Points on a hilly landscape, in no order, each with its height.
From any point a climber steps to the highest of the 5 points nearest to it. It stops when none of these is higher. Distance is the straight distance between rows; heights are no part of it.
<97> (h 437): [-23 -15  18  34  17 -12 -14  21  68]
<485> (h 467): [ 40 -45  27   2   4 -16 -50 -14 -15]
<73> (h 785): [ 29 -32  34   7  -8  -5 -40  -3   5]
<5> (h 91): [  1  13 -62 -24  21  -6  54  31 -34]
<194> (h 799): [ 34 -22  42  -9   2 -21 -40 -31  -7]
<27> (h 452): [-25  36   2  19   9   0   2 -23   7]
<399> (h 528): [-29  30  -5  21  -8  10   0 -13  -1]
<276> (h 505): [-19  -2  20  36 -11   1 -15   4  35]
<130> (h 131): [ 38   8 -24 -60   1  -6   9  19   0]
<198> (h 417): [ 33 -16  28 -15 -12   0 -30  -9   2]
<15> (h 386): [ -1 -38  44  18  25 -30 -27  14  69]
<516> (h 225): [ -6  30  30   9   9  -2   1 -32  28]
<318> (h 272): [-19  20 -58  -9  15  -4  18  -4 -30]
<74> (h 125): [ 14  26 -54 -35   7  -3  33  29  -2]
<132> (h 507): [ 26  -2  46  -9  11 -20 -32 -34  18]
<481> (h 233): [ 31 -20  18 -37 -17  14   7  14 -23]
<310> (h 428): [ 19 -46  42  28  13 -17 -43   8  35]
<451> (h 496): [ 31 -46  45  18  18 -28 -48 -19   2]
<53> (h 559): [-26   1 -10  24 -23  23   5   7 -11]
<329> (h 259): [-17 -13  -7  13 -12  22  34  20 -33]
<493> (h 316): [  1  -2  -7  -9 -20  21  36  22 -28]
<285> (h 485): [-27 -14  11  41  -3   3 -19  26  48]
<435> (h 447): [ -2   2  -1   3 -23  29   9  11  -7]
<272> (h 21): [ 13  13   0 -26 -21  14  -7   3  -3]
<471> (h 297): [-20  10 -47 -11   1   5  40   3 -50]
<465> (h 67): [ 30  14 -51 -32  30 -19  58  46   9]
<407> (h 524): [-40 -16 -18  52 -11  14   6  10 -14]
<308> (h 766): [-30 -10 -64  -2  15 -24  22 -21 -51]
<540> (h 515): [-45  -1  -8  47  -9  12  -3  -4   1]
<495> (h 440): [-44  15   0  48   4  -2  -2 -20  24]
<107> (h 375): [ 13 -26  50  18  18 -21 -34 -10  42]
<18> (h 219): [  3  13  37   6   4  -1 -21 -25  27]
<573> (h 107): [  8  28  13 -11  -4  -3  -9 -21   7]
<189> (h 469): [ -1  -6  32  23 -12   6 -24  -3  37]
<400> (h 218): [ 25   9 -14 -50   7   3  45  33 -19]
<72> (h 800): [ 12  29  -2 -35  -3   0  -6 -15   5]
<416> (h 246): [-11  19 -36 -10   3   9  23   3 -27]
<567> (h 462): [-34   5 -54   0   2   0  15 -13 -40]
<241> (h 262): [ 19  -3   7 -35 -10  23  42  28 -32]
<470> (h 37): [  6  37 -24 -30  -2   3   8  -5   1]
<541> (h 203): [ 43 -12   7 -46 -11   0 -13  -6 -17]
<383> (h 484): [ 22 -12  39   3  -3  -8 -34 -18  18]
<171> (h 748): [-21  23 -22   7 -11  20   8  -4 -20]
<125> (h 534): [-22   1   2  34 -20  21  -2  15  11]
<474> (h 448): [-36 -10 -38  14  -4   4  22 -15 -56]
<427> (h 237): [ 35   4  21 -37   4 -14 -31 -26  -1]
<306> (h 149): [  0  15 -39 -33   8  10  52  29 -26]
<554> (h 333): [-23   9  32  42  12  -6  -3  -7  48]

For each start below, name every point that the climber comes to, in order.
<541>: <198> <194>
<481>: <198> <194>
<306>: <471> <567> <308>
<5>: <471> <567> <308>

For each start below, name the point where the climber stops.
<540>: <171>
<18>: <194>
<285>: <171>
<310>: <194>
<407>: <171>
<241>: <171>
